A landscape with many valleys, sampled at points; each row gives a point and its height.
From any point a ball rolls to the lowest of the 5 points nearest to it. It stops when none of these is lower. Distance is the straight distance between rows; heights are no part of it.
Z632 height 46.1: [15 -7 -9 25 -14 -1 26 2 -20 -2]
Z983 height 46.7: [27 -9 -14 59 -24 5 57 4 -26 6]
Z47 height 19.6: [56 37 7 36 -6 0 65 -26 -17 6]
Z267 height 48.2: [21 74 36 -58 35 3 -32 -35 44 2]
Z788 height 42.4: [4 6 6 -23 16 -2 -20 -4 0 -9]
Z188 height 37.2: [43 24 6 23 -5 -1 45 -18 -18 1]
Z75 height 12.4: [-29 -46 -28 29 -31 2 10 26 -16 -4]
Z976 height 31.3: [33 63 27 -36 18 -1 4 -40 19 -2]
Z328 height 16.0: [-51 -54 -28 12 -30 -2 -17 32 -5 -4]
Z521 height 44.7: [13 59 35 -56 40 1 -34 -26 38 1]
Z418 height 15.9: [-2 51 42 -64 53 8 -50 -19 51 4]
Z549 height 15.8: [17 23 10 -28 19 -1 -8 -17 4 -3]
Z747 height 78.3: [-16 1 14 -42 36 -1 -48 4 17 0]
Z971 height 17.2: [-59 -48 -9 -28 19 -5 -68 41 20 12]
Z914 height 59.6: [27 7 -2 23 -9 -6 34 -13 -18 -1]
Z357 height 30.0: [-3 -19 -12 12 -11 0 1 8 -16 -3]
Z738 height 17.4: [-41 -37 -7 -24 14 -4 -53 25 5 3]
Z115 height 15.5: [-50 -57 -28 33 -41 4 2 31 -8 -7]
Z475 height 54.1: [-6 -8 -2 -18 15 -4 -22 -1 -4 -3]
Z727 height 40.8: [27 68 33 -50 29 1 -12 -40 33 1]
Z568 height 18.6: [-29 -48 -28 59 -51 10 36 30 -19 0]
Z59 height 6.3: [26 33 13 -18 16 -4 3 -23 1 -5]
Z690 height 16.5: [-41 -42 -15 -5 -11 -5 -30 28 -5 -2]
Z467 height 16.1: [-61 -58 -26 2 -23 -4 -31 37 1 -1]
Z62 height 28.5: [11 -19 -15 51 -28 4 39 12 -24 2]
Z10 height 47.4: [-21 -18 0 -24 20 -3 -43 12 5 1]
Z13 height 27.5: [2 -20 -14 34 -21 2 23 8 -22 -5]
Z886 height 52.0: [24 -4 -11 43 -19 3 44 0 -22 1]
Z410 height 67.5: [-5 12 19 -43 37 -2 -41 -6 15 -3]
Z985 height 34.9: [-51 -60 -36 50 -56 7 26 38 -10 -3]
Z620 height 48.5: [13 43 27 -46 34 1 -25 -23 23 -2]
Z916 height 41.2: [8 28 23 -43 35 -1 -28 -14 21 -2]
Z123 height 19.0: [-1 -29 -24 61 -39 8 43 18 -22 2]
Z574 height 20.5: [-45 -32 2 -39 31 -5 -71 32 21 11]
Z471 height 21.6: [34 34 11 -6 9 -3 23 -26 -5 -2]
Z936 height 30.7: [-15 -23 -10 -4 -3 -2 -13 12 -8 -2]
Z645 height 19.4: [57 53 13 18 -3 -5 58 -36 -9 5]
Z61 height 31.2: [45 38 7 5 6 -3 33 -25 -7 0]
Z329 height 13.6: [12 2 -1 -6 6 -2 -3 -9 -8 -2]
Z355 height 17.6: [-15 -32 -18 17 -21 -2 3 15 -17 -8]
Z319 height 12.0: [45 19 -2 44 -11 0 59 -11 -22 8]
Z725 height 24.4: [46 62 26 -24 12 -4 20 -43 15 -2]
Z146 height 49.1: [-10 25 34 -60 54 3 -63 -3 39 8]
Z924 height 14.3: [-29 -43 -20 19 -25 -4 -4 19 -14 -5]
Z53 height 13.7: [34 41 16 -19 14 -4 13 -26 4 -4]
Z278 height 41.9: [9 74 44 -66 46 7 -46 -33 57 8]
Z897 height 23.4: [9 -24 -23 70 -37 9 51 14 -25 5]
Z201 height 15.2: [-17 -38 -23 46 -37 4 26 18 -19 -5]
Z860 height 16.4: [-58 -53 -15 -19 1 0 -55 35 9 3]
Z457 height 19.9: [-25 -30 -11 -7 1 -4 -28 17 -5 -3]
Z196 height 18.4: [21 18 4 -10 10 -2 4 -18 -6 -2]
Z541 height 38.9: [-44 -61 -35 74 -65 14 49 40 -10 1]
Z732 height 37.0: [10 -5 -2 6 1 -2 6 -3 -15 -5]
Z99 height 24.3: [53 53 15 -1 6 -4 38 -39 -1 1]
Z740 height 16.3: [71 56 15 36 -7 -1 77 -34 -13 13]
Z689 height 36.7: [-32 -18 11 -45 41 -1 -64 18 23 4]
Z18 height 17.7: [-58 -63 -30 24 -44 0 -9 36 -8 -4]

For each start below, name the point where the ball stops.
Z620: Z59
Z727: Z59
Z410: Z59
Z541: Z75
Z61: Z59
Z645: Z319

Write out the way that a ball takes from each point below.
Z897: Z201 > Z75
Z99: Z53 > Z59
Z123: Z201 > Z75
